Each row is a point on a landscape with many valleys, with its height.
From any point a ball rolls to the lowest of the 4 points nearest to it. It stops when none of these is lower. Distance is the straight distance between rows; heights are no part of it.
j_895: [135 151 157  78 173 109 136 124 120  80 195 129 146 136 102  96 112  74
  97 157 111 143]  height 19.6
j_59: [136  78 104 171 107  88  93 125 138 147  98 124 144 164  94 202 132  99
  56 139 155  74]  height 47.9
j_450: [189 106 163  75 179 151  93 106 122  80 189 182  98 127 118  67 105 131
 117 132 115 166]  height 37.0
j_572: [150 130 120 141 104 154 137 165 149 135 102 140 100 104 121 143 111 171
 157  81 129 154]  height 42.9
j_726: [178 120 141 146 134 112 100 143 162 117 123 167 106 126  92 133 107 148
 127  95 128 152]  height 28.3
j_565: [ 90  79 125 174 115 108 107  93 142 147  89 111 172 145  91 207 164 114
  63 188 161  58]  height 52.2
j_543: [115 165 147  79 164 120 178 118  66  80 183 127 165 137 112  84 143  67
  99 152 148 128]  height 32.8
j_579: [149  99  87 145 101 117 134 126 128 164  79 115 110 160  91 203  79 136
  73  85 117 101]  height 36.5
j_160: [ 95 114  69 205  92 144 149 118 131 199  67 120 104 123 150 215 105 157
  88 146 149  60]  height 29.1
j_383: [ 84  82 113 187 108 127 131 110 154 157  77 113 158 128 126 179 164 107
 106 175 151  66]  height 63.4
j_256: [110 105 108 176 106 146 130 106 138 171  74 113 140 133 153 157 155 121
 132 146 151  85]  height 77.4
j_88: [163 126 123 143 125 119 115 150 150 133 110 139 117 126  88 136 115 151
 140  81 115 143]  height 19.5
j_149: [119 122 151 116 144  94 104 137 125 132 156 121 143 143 114 118 125 108
 128 146 112 145]  height 22.4
j_312: [ 74 151 135 133 118 173 140 113 113 144 129 111 124 114 206 103 162 145
 182 155 113 139]  height 34.0
j_261: [136 122  69 161  83 164 150 125 117 184  62 118 105 128 141 181 111 145
 104 100 128 101]  height 22.6
j_968: [134 109  74 161  97 125 137 110 128 180  70 117 119 136 111 198 105 135
 104 111 143  79]  height 32.0
j_625: [ 76 168 141 126 123 130 154 115 102 125 161 106 151 134 159 116 148 109
 161 193 140 119]  height 20.7
j_247: [167 118 145  87 182 145 109 133 134 105 176 179  98 107 126  80  99 165
 150 114 118 168]  height 48.1
j_941: [ 82 166 131  85 138 196 147 119  90 139 149 114 106  81 225  80 146 160
 173 112 104 174]  height 39.1
j_724: [115 113 150 129 132  75  99 158 144 127 125 125 152 150 106 141 136  95
 123 131 130 126]  height 24.3
j_129: [127 137 132 127 141 188 139 164 142 105 138 156  75  70 173  99 112 209
 181  62 125 170]  height 57.0
j_15: [138 112 139 130 139  80  96 146 154 127 122 127 139 131 105 121 127 108
 147 126 121 133]  height 21.3
j_152: [152 116 140 127 141 113 104 142 160 136 128 141 117 128 124 124 114 143
 142 117 134 150]  height 15.6
j_87: [126 119  95 154  96 150 126 136 124 162  86 115 107 110 146 135 143 164
 157  87 144 128]  height 22.3
j_363: [156 126 129 134 123 118 117 147 144 125  99 144 102 118 119 130 118 146
 148 102 132 144]  height 17.8
j_691: [ 64 177 127 130 121 166 173 111 107 135 155 114 129 118 203 106 158 127
 176 179 131 144]  height 37.3
j_840: [180 118 129 145 129 134 124 161 155 119 104 157 103 126 111 127 120 164
 139  77 122 154]  height 21.1
j_47: [149 128 151  90 176 108 107 138 122 104 189 138 145 138 108  91 110  98
 121 162 109 150]  height 31.8
j_900: [102 113 119 151  96 142 133 109 128 154  97 105 135 111 168 127 153 136
 159 155 124 115]  height 31.0
j_423: [ 94 140 130 144 124 121 127 121 135 142 122 114 143 135 146 126 147 128
 143 170 135 120]  height 74.6
j_980: [ 91  88 130 172 104 103 107  88 137 141  98 111 184 153  79 185 176 117
  61 205 164  77]  height 46.8
j_633: [139 123 101 130  96 183 140 142 149 129 102 133  90 103 115 135  94 195
 133  64 138 141]  height 44.1
j_515: [124 153 128  84 151 193 145 133  95 105 153 150 109  65 191  65 127 178
 175 104 114 172]  height 36.2
j_245: [111  91 135 144 123  89  85 135 141 126 114 118 167 171  80 176 162  83
 110 151 150 104]  height 44.0
j_417: [131 150 153  83 155 110 128 130 106 105 186 134 147 142 112  93 122  92
 121 164 119 145]  height 21.9
j_866: [115 147 125 145 100 166 129 151 131 146 103 120  98  88 170 113 150 192
 172  84 137 152]  height 1.7
j_499: [149 130 129 123 135 131 115 144 134 132 146 157  97 103 150 109 126 177
 168 105 122 155]  height 47.5
j_812: [151 113 154 128 129  81  74 156 156 120 128 140 129 139  88 135 126  99
 116 118 125 141]  height 26.5
j_336: [160 120 127 130 142 142 122 147 146 121 127 160  97 106 143 113 114 191
 154  85 116 151]  height 51.0
j_605: [101 176 154  92 164 119 176 120  60  91 171 121 157 132 117 104 155  51
 118 167 149 132]  height 32.5
j_750: [ 90 104 126 158 108 117 135  99 144 142  91 105 150 126 138 156 168 120
 135 172 139  92]  height 75.2
j_38: [ 96  85 155 141  94  77 108  91 154 119 121 107 192 183  68 176 183 102
  52 199 154  90]  height 34.2
j_523: [125 116 121 149 119 120 120 134 134 151 103 114 128 128 135 119 147 131
 155 110 121 135]  height 10.1
j_137: [145  98  71 152  86 129 142 120 125 175  74 123 114 154 113 219  80 137
  89  97 122  85]  height 33.4
j_165: [121 122 120 148 114  99 119 131 147 151 100 118 140 132  98 141 140 121
 135 102 136 125]  height 13.8
j_480: [138  94  97 174 106 119 129 124 129 175  70 118 124 133 109 164 136 122
 125 108 135 115]  height 44.7
j_989: [ 81 113  92 219 113 145 144 101 142 175  73 129 151  90 142 186 156 136
  87 172 121  54]  height 76.5
j_773: [174  95 106 141 110 114 111 124 152 131  90 137 108 151  60 190  63 123
  35  74 112 112]  height 48.7
j_875: [180 119 134 137 123 113  79 150 168 113 115 166 113 138  73 151 107 118
 105  80 135 147]  height 39.5
j_767: [148 170 152  67 176 133 155 124 113  66 180 121 152 137 104  69 110  72
 123 150 106 146]  height 7.7
j_959: [113  86  97 167 115 110 124 116 130 160  75 119 141 151 107 176 152 115
 103 130 153  77]  height 54.0
j_678: [ 71 149 160 129 138  77 145 128 122 113 167 119 169 168 101 150 162 104
 107 188 154 113]  height 18.4
j_398: [180 132 171  89 176 122  78 120 127  96 188 176 106 132 107  87 114 117
 112 139 105 152]  height 46.3
j_83: [139 128 140 130 126 101 105 156 151 135 139 140 129 122 134 128 127 142
 150 121 120 150]  height 13.9
j_920: [190 121 154 149 129  87  64 147 187  95 144 147 110 158  71 150 108 104
  91 105 121 133]  height 58.4
j_772: [147 109 140 140 130  73  74 145 153 109 127 138 139 153  78 142 135  95
 103 117 125 117]  height 30.8
j_836: [180 139 163  80 174 139 118 117 127  95 184 160 107 106 131  82 111 121
 129 130 115 154]  height 32.4
j_775: [ 89 170 156  92 157 105 183 125  67  94 179 116 149 148 115 101 149  75
 129 183 146 109]  height 36.6
j_526: [113 119  61 182  84 136 153 107 128 206  66 125 107 139 149 214  85 154
  89 121 126  66]  height 27.0
j_271: [132 131  94 145  89 175 125 149 146 164  96 106 104 104 145 141 131 180
 164  80 135 131]  height 29.5
j_131: [149 131 121 142 117 179 143 160 154 112 120 151  74  92 146 122 111 200
 163  68 143 151]  height 48.0
j_914: [ 97 163 158  89 153  96 146 122 106  89 188 130 162 155  95 118 129  73
  97 174 135 134]  height 32.3
j_867: [ 90 159 145 103 141 110 163 117 102 104 170 118 145 134 148  96 143 105
 149 192 146 129]  height 15.8
j_763: [106 152 136  90 153 146 156 125 100 121 172 109 132 100 173  82 117 132
 172 132 109 150]  height 3.2
j_452: [ 84 112 166 121 102  71 108 115 151 107 147 106 183 185  79 155 171 100
  86 181 149 115]  height 20.3
j_53: [163 182 171  67 172 166 163 125 111  58 180 135 131 118 107  55 108  90
 124 137 127 167]  height 5.6
j_578: [100 106 152 124 120  75  90 138 151 118 153 125 160 162  88 144 146  88
 101 153 133 108]  height 31.6
j_889: [116 103  77 167 103 138 134 115 123 192  63 124 132 126 130 180 136 133
 108 128 142  81]  height 42.5
j_985: [159 108  80 123  86 124 138 138 152 172  85 117 102 148 101 207  35 161
  80  83 105 109]  height 23.8
j_567: [150 121 134 106 164 171 127 128 123  88 161 179  83  92 132  83 104 190
 157 104 115 161]  height 72.2
j_10: [179 123 155  78 185 173 125 117 119  84 162 158  93  97 151  66 111 173
 152 118 122 169]  height 18.2
j_190: [153 129 134  92 166 180 130 143 116  94 160 175  80  69 175  70 117 192
 152  81 121 162]  height 75.1
j_647: [170 125 126 140 127 131 113 141 155 132 100 145 105 114  96 149 101 162
 128  79 134 145]  height 19.9
j_740: [101 169 132 111 141 135 153 128  90 124 160 107 144 122 166  85 129 120
 157 161 125 146]  height 7.9
j_553: [139 148 138  82 174 174 153 116 102 104 158 135 130  77 192  47 112 162
 166 107 108 180]  height 48.9
j_366: [169 164 168  83 182 157 127 119 116  60 177 146 126 132 109  68 116  86
 116 154 113 147]  height 8.6
j_270: [141 129 139 113 146 201 141 155  97  86 166 172  70  65 194  80 119 204
 181  66 115 166]  height 68.4
j_501: [ 97 157 131 120 130 177 142 121 112 144 144 116 110  91 199  92 129 162
 182 128 117 167]  height 16.4
j_503: [ 90 119  99 181  88 170 131 101 139 165  84 111 139 115 166 150 167 135
 133 148 139  85]  height 68.0
j_611: [ 86 106 147 158 106  96 119 116 152 121 111 102 161 154 112 155 163  84
 132 176 141  94]  height 41.5
j_516: [129 135  74 144  65 161 156 120 139 185  85  96  87 150 131 194  67 196
  96  96 115  86]  height 25.3
j_325: [121 129 142 103 156 100 111 131 128 130 153 126 141 132 136 106 123 119
 153 141 103 142]  height 19.7
j_531: [143 129  81 148  98 161 138 140 127 167  78 117 107 112 127 155 119 157
 133  86 133 126]  height 26.6
j_430: [126  98 150 128 104  68  70 141 151 120 124 123 152 156  75 140 147  84
  94 134 131 116]  height 36.8
j_451: [188 111 153  60 189 158 128  88 123  76 173 169  88 111 125  64 122 140
 139 129 108 158]  height 29.0
j_205: [146  98 127 142 106  84  65 139 147 124  95 113 151 160  62 162 126  87
  78 105 133 111]  height 41.0
j_729: [180 124 155 102 175 117  71 116 141  93 176 174  96 132  97 104 117 131
 120 138 119 160]  height 57.2
j_850: [168 121 153 123 157  92  66 137 150  92 164 173 105 149  88 118 103 112
 104 135 115 153]  height 54.4
j_136: [180 117 161 120 144 118  68 136 160  81 156 180  81 144  96 131 112 135
 117 106 111 160]  height 57.1
j_694: [ 93 147 155 112 145  90 142 120 111 100 175 127 157 161 111 128 145  89
 116 197 130 123]  height 24.5
j_255: [135 101  72 157  99  99 127 131 129 156  83 129 121 151  95 213  90 115
  74  96 130  83]  height 46.2
j_984: [127 100 113 152 114 120 115 122 156 150  87 109 124 141 125 141 144 119
 142 142 132 111]  height 26.0
j_709: [ 71 138 127 152 110 153 130 114 128 149 110 102 137 115 169 126 166 140
 168 158 130 117]  height 39.6
j_706: [146 116  98 156 104 139 137 139 132 158 101 127 114 127 125 144 129 143
 138  91 136 112]  height 21.8
j_693: [130 146 137  92 151 156 143 129 102 134 155 124 126  95 189  80 121 174
 161 123 119 159]  height 10.7
j_661: [ 98  92 104 186 112 120 131 101 135 162  85 115 165 139 127 192 152 118
  83 171 158  62]  height 57.4
j_167: [165 128 152 111 157  99  89 136 148 112 170 153 115 138  97 119 108 114
 117 136 102 148]  height 43.6
j_462: [133 106 137 143 121  92 101 130 151 147 100 127 145 135 117 138 142 112
 129 117 133 113]  height 17.3
j_524: [104  60 120 160 112 102 112 103 133 143  80 124 165 157  93 185 169  92
  73 168 164  72]  height 55.2
j_180: [ 97 194 147  99 160 148 204 128  59 104 152 124 148 110 161  74 132  96
 146 152 144 135]  height 21.5
j_591: [119 174 159  85 163 110 162 129  96  78 192 131 151 140  98  97 127  70
 101 159 125 129]  height 29.9
j_101: [ 93 168 128  96 139 151 162 120  88 131 155 118 134 110 197  78 142 144
 161 162 115 148]  height 10.6
j_992: [134 102  92 166  93 138 127 120 126 185  66 122 128 139 121 170 113 141
 116 101 154 103]  height 34.9
j_13: [ 97 181 127  98 155 177 199 107  49 106 155 124 146 101 196  51 139 115
 154 146 134 165]  height 34.1
j_790: [117 121  77 160  72 131 144 116 127 199  77 105  99 159 148 225  68 178
  86 104 137  87]  height 24.1
j_733: [ 84 197 139 115 140 144 192 108  75 111 150 110 132 125 201  81 151 103
 149 155 139 136]  height 21.4
j_268: [125 145 153 103 149 101 130 137 125 108 178 132 143 143 130 105 114 106
 128 156 111 151]  height 20.8
j_820: [ 77 142 119 179  97 180 140 108 141 171  96 109 149 109 193 133 181 143
 152 160 129 103]  height 59.3
j_386: [108 104 131 128 117  89 119 132 142 144 123 114 136 144 131 136 136 105
 152 144 137 119]  height 21.7
j_58: [107 137 148 129 153 108 119 139 140 126 151 115 132 138 148 107 132 124
 171 156 127 142]  height 21.6
j_573: [113 146 142 113 152 110 135 132 100 120 166 114 139 135 145 107 119 120
 143 149 124 158]  height 17.4
j_822: [ 93 112 123 155 110 105 118 119 155 132 119 126 147 152 130 148 171 102
 149 161 134 103]  height 47.8
j_746: [180 105 114 148 105 112  96 132 170 117  91 129 110 164  55 172  90 122
  76  79 118 132]  height 41.3
j_379: [163 143 151  72 185 169 127 116 114 104 185 154 110  88 135  58 109 162
 153 125 107 154]  height 23.1
j_488: [166 107 105 149 111 118 124 138 154 151  84 128 115 137  85 164 110 113
 100  67 126 117]  height 35.0
j_730: [112 138 127 120 128 146 130 140 112 133 142 124 110 102 176  98 128 169
 168 116 120 149]  height 14.2
j_908: [177 103 111 153  98  93 100 123 151 134  91 127 135 160  56 199  78  97
  53  78 112 105]  height 49.6
j_246: [138 108  76 164  91 111 122 120 120 180  76 133 130 146 109 191 118 136
  99  99 144  94]  height 33.1
j_640: [106 123 161 102 147  82 124 129 114 109 173 123 155 152 113 112 122  93
 119 170 136 137]  height 30.3
j_575: [ 78 192 131 109 142 197 185 102  65 137 159 127 127  92 233  78 158 152
 163 126 117 171]  height 50.5
j_147: [131 175 144  86 160 147 176 128  83  95 170 121 147 104 148  41 124 109
 162 142 117 150]  height 23.6
j_492: [141 120 161 112 157  83  80 149 152 105 167 144 132 149  93 118 115  96
 106 139 100 144]  height 40.7
j_510: [100 131 161 119 131  84 123 137 129 106 153 113 158 167 102 131 139  94
 125 170 134 121]  height 31.3
j_871: [172 114 136 155 111  85  55 144 165  91 119 154 117 147  55 167 114  88
  72  92 128 131]  height 71.0
j_443: [106 152 126 111 130 166 131 150 121 144 133 118 110  68 192  95 131 190
 177  99 125 171]  height 5.0
j_923: [ 67 163 136 147 117 167 157  99 128 152 134 116 129 116 216 113 170 144
 174 181 129 137]  height 52.3
j_776: [139 135  96 133  96 158 146 162 143 124  82 127  87 105 111 142 109 182
 144  68 129 143]  height 39.9
j_232: [ 90 108 148 139 125  75 107 122 144 109 127 100 169 168  98 160 157  91
 108 172 150 113]  height 29.7
j_662: [173 132 159  55 171 164 136 121 119  80 180 156 108 109 125  62 112 113
 145 139 112 161]  height 22.9
j_24: [183 122 160  98 168 116  99 137 129 100 171 159 111 110 123  94 113 125
 136 140 103 143]  height 45.9
j_369: [ 94  96 127 164 115 120 123 121 142 151  81 120 152 142 117 154 163 105
 124 153 139 100]  height 64.9
j_682: [124 109  80 180  91 153 134  99 125 197  68 121 116 113 159 170 150 153
 120 114 144  80]  height 50.9
j_373: [ 83 127 172 133 109  68 116 138 118  99 164 107 171 182  81 151 156  92
 109 194 148 128]  height 7.4
j_513: [131 177 137  85 156 168 166 117  87 101 162 113 131  81 200  50 120 145
 174 127 101 163]  height 36.7
j_550: [139  89 128 146 103  74  69 149 157 115 117 118 152 176  68 167 144  79
  78 119 152  98]  height 45.4
j_285: [132 138 110 138  98 184 142 168 136 124  99 136  86  84 148 132 119 206
 165  55 124 162]  height 46.1
j_894: [ 97 155 144 117 136 117 153 119 106 137 143 121 130 136 159 103 141 114
 157 165 129 131]  height 10.9
j_940: [201 133 174  52 186 168 108 101 118  47 186 170  93 142  96  43 128  99
 122 135 117 169]  height 43.0
j_294: [152  89 113 143 107  96 109 124 129 154  78 125 133 169  75 193 115 103
  70 100 134  99]  height 48.2
j_44: [ 71 135 130 180  98 159 155  97 147 152  99  98 151 127 189 132 186 134
 157 183 129 122]  height 76.7
j_248: [106 115 161 124 127  75  98 147 148 114 142 116 144 151 111 134 150  95
 121 160 131 117]  height 27.6
j_780: [104 165 139  88 158 106 163 125  79  95 183 119 154 146 127  99 133  93
 120 174 135 135]  height 36.1
j_123: [ 90 142 146 110 138  86 148 117 108 100 181 110 159 154 125 127 145  95
 132 187 141 136]  height 27.7
j_284: [120 187 161  86 174 129 178 123  68  79 171 126 161 124 121  78 161  52
 115 145 150 130]  height 25.9
j_108: [161 143 148  82 167 144 128 126 119  94 176 148 118  89 145  80  98 149
 156 128 111 152]  height 22.5
j_649: [146 124 158 124 150  85  97 150 150 108 147 143 119 131 112 109 116 104
 125 133 118 149]  height 29.6
j_847: [161 124  90 123  91 157 151 124 147 152  74 123  97 127 100 168  76 178
 112  64 125 116]  height 30.5
j_595: [130 133 120 143 118 132 131 159 137 141 105 132  98 108 143 118 130 168
 169 104 130 152]  height 45.2
j_202: [106 128 124 147 115 136 130 134 134 134 109 113 126 115 164 111 153 144
 173 137 129 120]  height 15.9
j_802: [149  96 114 152  92  80  88 130 141 145  92 132 140 167  52 198  94 105
  39  89 126  98]  height 56.8
j_360: [139 200 166  72 161 127 175 133  80  53 171 132 140 114 109  46 155  48
 146 140 153 143]  height 33.9
j_507: [ 73 175 125 129 136 176 175 107  93 129 156 114 124 113 224  86 156 146
 167 152 116 162]  height 28.7
j_217: [105 101 139 143 123  93 115 134 135 121 115 111 151 154 124 153 159  98
 118 165 141 108]  height 35.5
j_747: [129 117 103 161 105 130 124 136 126 164  87 112 113 111 148 136 145 149
 141 100 139 117]  height 16.6
j_570: [106 129  92 159 102 164 139 128 130 173  84 113 104 104 163 137 159 170
 159  96 138 126]  height 30.9
j_743: [120  58 134 144 103  81  85 108 137 131 101 108 174 169  75 181 146  86
  71 148 151  86]  height 59.9
j_334: [ 61 139 144 135 116 114 158 117 125 118 141 119 154 144 148 132 151 112
 144 202 143 106]  height 37.2
j_644: [153  94  78 123  88 146 158 133 147 186  70 107 101 145 130 214  43 197
  93  79 118 102]  height 9.8
j_687: [ 74 158 132 133 127 136 160 113 105 124 144 115 131 128 178 107 162 125
 171 167 117 135]  height 19.1
j_338: [ 74 137 140 155 113 134 142 108 126 131 124 115 139 128 165 133 160 133
 166 191 129 120]  height 63.1
j_189: [101 111 150 132 118  83 119 137 144 127 117 106 157 155 119 149 155  98
 139 184 149 117]  height 33.5
j_931: [132  92 108 157 113  95 112 120 141 155 103 115 143 153 101 170 146  93
 107 118 134  94]  height 49.4
j_118: [105 177 135  91 158 119 166 121  94 109 162 114 157 128 158  89 126  96
 145 158 122 138]  height 11.4
j_804: [140 186 162  70 171 131 168 126  79  92 179 125 147 137 115  62 129  59
 123 147 119 130]  height 15.7
j_400: [130 119  80 164  93 149 152 133 134 182  74 112 103 125 122 153 125 148
 135  93 136 113]  height 29.8
j_749: [ 88 118 112 165 116 137 145 111 152 146 114 102 148 129 146 147 169 134
 145 174 143  97]  height 71.1
j_913: [ 99  75 138 154 109  94 107 104 148 145  87 106 176 169  95 183 169  98
  91 182 157  82]  height 55.7
j_471: [141 132 131 124 141 160 127 157 130 106 141 163  86  76 155 104 115 204
 170  80 122 156]  height 60.5
j_983: [130 140 117 128 132 183 135 168 133 109 134 140  72  75 184  98 130 212
 171  74 126 163]  height 46.0
j_809: [106 125  96 181  88 171 137 118 116 190  82 112 106 117 161 142 153 157
 137 118 130 110]  height 42.2
j_589: [181 116 103 143  98 138 141 135 144 155  84 125 106 121  96 165  83 146
 112  81 132 125]  height 32.7
j_700: [ 93 172 132 107 161 138 179 115  79 102 159 103 145 131 172  82 136  93
 156 165 130 136]  height 12.6
j_829: [ 87  93 101 189  99 162 135 104 142 161  83 110 151 106 157 165 158 128
 117 165 146  62]  height 72.3
j_856: [121 124  81 178 103 172 141 118 116 180  61 109 116 109 163 145 151 153
 132 105 128  98]  height 45.1
j_230: [ 90 130 144 125 129  98 117 127 141 115 142 112 154 158 127 124 134 102
 146 173 124 122]  height 34.6
j_839: [ 91 179 131 100 139 189 179 107  80 119 161 111 148 104 211  56 132 145
 154 125 110 154]  height 28.9
j_843: [173 100 108 137  96 105 112 125 139 138  92 131 135 148  65 186 103 112
  73  88 133 110]  height 42.4
j_243: [ 71 125 102 203  86 201 139 101 148 179  86 103 148 103 189 160 174 138
 132 148 127  98]  height 64.8
j_542: [156 150 138  67 167 155 144 122 106 101 177 138 142 107 149  50 123 126
 151 135 113 156]  height 16.0
j_683: [161 123 131 134 143 131 121 156 136 122 128 141 107 110 136 100 119 169
 153 107 125 160]  height 46.9
j_949: [ 98 137 128 122 120 153 137 128 130 149 131 118 111  81 212 103 145 159
 174 109 115 155]  height 18.6
j_540: [176 119 126 134 116 120 111 145 168 121  98 139 106 149  65 166 100 137
  97  63 118 140]  height 37.8
j_241: [104  91  96 190 113 125 131 107 137 181  74 131 145 127 124 200 149 119
  89 163 152  65]  height 59.8
j_712: [105 194 144  77 169 131 195 136  59  82 170 121 145 112 136  73 155  72
 144 156 151 140]  height 32.6
j_169: [ 98 135 145  89 147  71 114 135 133  98 177 117 161 158  95 119 127  92
 109 168 121 127]  height 37.1
j_181: [143 101 125 149 108  80  91 137 146 130  98 127 147 150  85 154 126 100
 105 114 133 112]  height 36.9
j_509: [144 109  75 143  84 125 150 138 137 190  92 120 109 145  99 216  67 154
  81  88 134 103]  height 21.2
j_979: [140 154 160  92 161 121 122 131 125 113 186 139 136 123 126  87 115 117
 139 146 103 151]  height 25.8
j_305: [143 115  82 147  94 146 155 131 127 181  79 113 102 141 120 188  82 174
  93  79 133 108]  height 6.6
j_331: [105 126 125 162  98 178 140 117 133 176 103 110 114 103 188 133 175 155
 172 131 134 130]  height 5.1
j_933: [140 104  97 154  93 104 124 121 121 158  82 123 131 151 108 182 134 108
 110 109 129 103]  height 43.1
j_260: [186 116 156  88 165 132  96 124 140  86 172 183  91 127 112  92 102 145
 124 115 116 155]  height 50.4
j_311: [ 88 141 138 123 120 143 141 120 120 148 145 115 133 107 193  97 154 151
 184 135 120 146]  height 25.6
j_530: [179 117 132 123 145 137 105 145 139 101 142 170  94 115 108 113 106 168
 151  96 115 160]  height 56.9
j_419: [130  87 129 143 114  70  69 136 146 105 123 110 170 170  79 158 145  70
  80 146 139 106]  height 41.4
j_727: [147 121 135 123 144  93  87 147 158 123 137 153 107 120 104 116 106 112
 130 114 116 147]  height 22.0
j_73: [111 153 138  90 137 167 154 122  94 129 151 109 125  81 214  76 128 177
 169 118 108 173]  height 20.4
j_197: [ 97  83 128 159 117 102 131 108 152 140  97 112 168 141 123 158 181 104
 110 178 141  79]  height 69.8
j_828: [140 157 133  87 173 153 149 129 109 108 174 129 135 112 161  75 102 144
 147 136 106 162]  height 9.7
j_63: [170 122 145 125 156 117 107 155 137 111 155 156 104 126 118 111 110 131
 141 110 112 153]  height 36.4
j_637: [132 117  81 160  89 133 142 133 123 182  79 130 111 141 119 191 111 147
  99  80 138  87]  height 20.9
j_728: [122 129 136 137 119 118 114 140 141 142 117 120 133 125 144 118 138 136
 174 125 120 147]  height 12.2
j_122: [160 110 103 153 102  92 114 145 149 155  98 119 131 147  82 157 118 103
  94  94 132 118]  height 37.5
j_964: [136 126 106 147  95 167 152 152 141 129 107 132  89  98 156 116 136 193
 157  60 131 141]  height 24.8
j_988: [130 111  71 134  70 179 155 135 132 173  82 105  91 125 120 173  73 191
 114  55 128 105]  height 22.2
j_977: [154  99 121 149 105  73  77 140 155 104 104 129 144 174  55 184 107  82
  61  92 138 102]  height 47.6
j_198: [161 128 135 118 154 129 120 140 137 122 152 159 111 102 140  90  96 168
 156 117 110 140]  height 50.2
j_862: [114 166 147  84 164 144 173 123  84  86 177 122 147 126 144  65 125  87
 144 151 119 149]  height 17.1
j_490: [169 117 153  73 177 182 126 115 119  78 173 167 100  82 149  55 108 173
 162 119 128 160]  height 2.4
j_777: [152 108 130 139 125  98  97 149 154 140 109 143 127 137  89 132 136 123
 135  95 122 132]  height 21.0
j_226: [152 107  87 142  98  93 103 120 133 158  93 119 133 176  63 193 100  99
  71  90 133  90]  height 50.7
j_667: [124  90 125 150 119  80  82 130 147 136 114 114 162 163  73 162 152 102
  90 130 137 117]  height 40.3
j_770: [124 123 153 117 128  82 108 144 146 107 164 125 152 156 106 129 136  86
 111 141 121 136]  height 27.4
j_23: [167 111 127 152 126  96  92 150 164 127 108 148 128 136  93 143 124 102
 115 100 124 122]  height 23.4
j_878: [107 141 131 114 136 119 142 143 121 136 145 127 144 101 165  93 133 143
 170 150 119 153]  height 23.0
j_225: [ 84 138 123 146 116 173 142 126 123 170 121 115 115 112 208 112 170 165
 173 126 118 134]  height 31.2
j_486: [167 181 170  63 178 157 145 113 106  43 185 137 132 120  93  50 140  66
 126 141 116 176]  height 5.7
j_238: [122 144 126 101 145 180 129 141 102 119 155 141 100  68 193  84 123 196
 172  91 113 162]  height 22.7
j_935: [166 114 145 125 148 103  77 133 166 105 139 163 101 134  96 130 109 123
 109 106 115 148]  height 35.6
j_860: [193 115 103 153 108  82  63 113 156 107  96 129 123 167  41 185  90  90
  41  81 115 113]  height 59.2
j_848: [178 113 147  95 158 148 120 124 135 101 161 176  87  90 134  97 108 173
 161 109 121 162]  height 53.7
j_266: [148 132  84 141  88 182 162 144 147 142  80 131  92 117 116 157  88 187
 134  54 135 127]  height 34.3
j_240: [117 122 100 172  97 148 135 104 128 179  81 110 125 114 151 128 162 153
 156 118 134 105]  height 31.7
j_350: [136  84 123 156 114  89  89 135 154 135  96 128 152 164  72 177 129  86
  76 121 150 104]  height 41.1
j_274: [168 186 161  73 165 138 163 114 101  63 190 138 144 122 113  55 111  83
 124 140 107 162]  height 2.8
j_76: [142 152 147  97 159 144 139 139 123 123 159 153 115  80 159  76 116 174
 156 125 112 161]  height 18.3
j_94: [117  83 112 172 103 113 124 112 131 162  88 112 151 130 118 174 160 114
 120 139 141  87]  height 61.9
j_138: [168 123 150 106 159 100  94 149 154 105 167 167 117 123 109 113 102 133
 126 133 116 161]  height 45.8
j_467: [132 114  77 126  77 144 141 129 138 178  80 101 100 155 133 215  33 203
  86  83 114  82]  height 17.2
j_349: [126 200 148  85 164 166 189 121  71  76 161 118 149  97 143  65 149  78
 148 142 141 148]  height 32.1
j_464: [146 158 151  75 177 142 144 121 102 100 181 122 138 117 114  78 103  96
 128 151 115 148]  height 14.7
j_868: [124 153 145  88 157 119 142 123  93 111 180 118 147 131 137  85 118 110
 148 150 121 134]  height 14.9
j_103: [104 150 145  91 149 101 139 141 112 114 171 126 146 147 136 108 128 110
 134 159 119 128]  height 18.1

Where does a ball stop that starts at each point below?
j_726: j_523
j_829: j_373
j_605: j_274
j_860: j_523
j_492: j_740
j_989: j_373
j_260: j_490
j_268: j_740
j_526: j_305
j_773: j_523
j_524: j_373
j_24: j_763
j_398: j_490
j_136: j_523
j_543: j_274
